Points on a hilly landscape, in no order, each with its height.
A ball rolls from a point to the lowest of its 4 nearest points, and stops where none of them is lower. Distance is the straight distance between rows; heights are no part of it.
(488): [ 17  19 -14  -6  -5 -18   4   1   5 -12 -11 -13]  h=1.35
(211): [14  7  0 -3  2 -5 13  0 34  1 -8 31]  h=8.00
(588): [  6   1 -13  50  -5   2   4 -11   0  21  -5  -5]  h=6.41
(373): [-37 -22 -19 -22   9  -5  15 -14 -12   2  -3  16]  h=5.19
(18): [  5 -21  -5 -22  12  13   8  28  28 -21 -15   7]  h=6.32
(613): [ 25  17  16  -2   3   7 -15  -3  22   1   8  24]  h=8.80
(59): [-32 -12 -14 -32 -12   0  -3   2 -10  15  -4  -4]  h=7.91
(669): [ -4  20   1  -2  -8 -10  16  13  -5  23   8 -11]  h=5.04
(61): [-15   9   5  11  -4 -16  24  15 -10   2   9  -3]  h=6.24
(97): [ 21  17 -14  -7  -7 -17   4  -7  16  -7 -12   5]  h=3.49
(640): [-19 -14   9  -6  10  -1  -2  20 -16 -13   2 -10]  h=0.36
(166): [ -3 -12 -10  30   9  14  -8  -9 -13 -20  -7  -9]  h=4.34
(493): [-4  7 38 13 10 -2  8  0 -8 20 17  8]  h=4.04
(252): [ 13  -2 -10 -13  17  -8  11  12  20 -29 -16  15]  h=4.62
(298): [ -9  -1  -3  41   0  -7   9 -15   0 -10   1  -1]  h=4.44
(622): [-12  -6   0 -20   5   1  -7  25 -17  -5   2 -19]  h=7.68
(489): [ 5 24 15 -2 -2  3  3 12 -1 31 12 -6]  h=2.78
(520): [26 12  0 -5 -3 -3 -1 -9 26  8  1 23]  h=7.52
(477): [17  9  4 -4  2 -1  2  0 32  6 -1 33]  h=7.85
(230): [ -4  18  -7  -5  -6 -14   7  18  -7  -2  -4 -23]  h=3.13
(41): [ 19 -30 -10 -29  -4   8  -4   5  13 -20 -11   7]  h=2.60
(431): [ -7 -10 -13 -39 -24   4 -18  -7   4   2 -14  -9]  h=7.30
(236): [  6   4  14  41   7   5  -2 -22   7  19   4   0]  h=2.71
(188): [  6  17 -10 -10  -3 -16  -1  15  -2 -10 -12 -23]  h=2.25
(393): [-13 -16   5  12   8  -4   9  13 -17 -20   8  -1]  h=0.15
(205): [-13  -8  -1  30   0 -11  12  -6  -7 -19   4   2]  h=4.89
(29): [-32 -19 -10 -27  -6   5  -1   7  -9  14   3   3]  h=7.49
(515): [ 23  37   8   2   5   9 -29   8   3   0  10   5]  h=4.56
(238): [ 14   4 -11 -17  -3 -14 -10   7   3 -18 -13 -20]  h=2.06
(91): [ -2   3  -6 -14  -1  -9  -9  22  -9 -12 -11 -25]  h=2.88
(414): [ -8 -25  -5  18   8  20 -14 -19 -16 -14  -4  -8]  h=3.32
(567): [ -1   1  18  32   4   0   7 -20   4  12   9   5]  h=2.00
(193): [-13 -24 -22   4  -1  22  -4 -35 -10   8  -8  -1]  h=0.93
(276): [-24 -31  -8  -5   0  13   2 -25 -10   5   5  13]  h=3.37
(618): [ 29  20  12  -1   7   7 -26  -2  17  -4   8  23]  h=8.19
(356): [ 23 -14  -7 -22  -3  -6 -12   4   6 -23 -11  -7]  h=2.15
(273): [ -2 -11  -4 -31  -8   3 -20   8  -3  -1  -8 -19]  h=3.40
(574): [-22 -27   6  -6   8  10  -1   7 -13  -7  11   4]  h=5.03
(478): [  5  29  32   6   8  11  -5  17 -22  17  18   3]  h=0.39
(149): [-19   0  10  22   0 -13  22   1  -4  -2   7   7]  h=4.78
(645): [ -9  -1   6  37  -4  -6  16 -17   3   4  11   3]  h=2.96
(220): [ 26  22  -1  -6  -7  -2 -11  -8  15  18   6   5]  h=7.23
(666): [ 14  36  19  -1   4  15 -14  14  -8  20  11  -5]  h=2.39
(120): [  7  24  -4  -4 -14  -7   5   5   2  21   7  -8]  h=4.47
(483): [ -2   4  32  25   6  -1  10 -14  -2  10   9  11]  h=2.99
(85): [  3   7  28  38  14   6 -13 -20  -4  14   9   8]  h=3.30
(368): [11 30 14 -5  0  8 -3 10 -3 27 16 -5]  h=2.56
(204): [  9 -28 -10 -34  -5  12   3   7  18 -14 -14  15]  h=3.36
(514): [ 12  -5  -7 -22  -4  -4 -15   8   2 -12 -11 -19]  h=2.16
(546): [-29 -25 -17 -10   2   6  14 -33 -13   2  -3  15]  h=1.75
(395): [-15   6   5  -1   1 -11  19  26 -15 -11   4 -11]  h=5.11
(396): [ 14  25  -7  -9 -11 -12   4  -6  10  12   3  -7]  h=6.16
(83): [  2   1 -19  37  -3   7  -2  -8 -12 -10  -9 -11]  h=5.96
(231): [-26 -21  -1 -23  -3   8  -6  19  -8   8   5  -9]  h=7.67
(58): [ 20   3 -12 -11   2 -12   1   1  13 -26 -17   2]  h=2.33
(399): [-8  6 21 14 -1 -4 16  2 -5 20 15  7]  h=4.41
(379): [ 16 -22 -10 -33 -10   3 -10  -5   7 -12 -13  -3]  h=2.67
(475): [-15 -31  -4   0   4  16  -8 -23 -13  -4   3   5]  h=3.02
(325): [ -6  -1 -12  44  -1  -1   5 -13  -3  -6  -2  -6]  h=4.74

Where does a ball stop that starts at each point below?
(18): (488)
(83): (193)
(29): (393)
(61): (567)
(149): (567)
(588): (567)
(622): (393)
(298): (567)
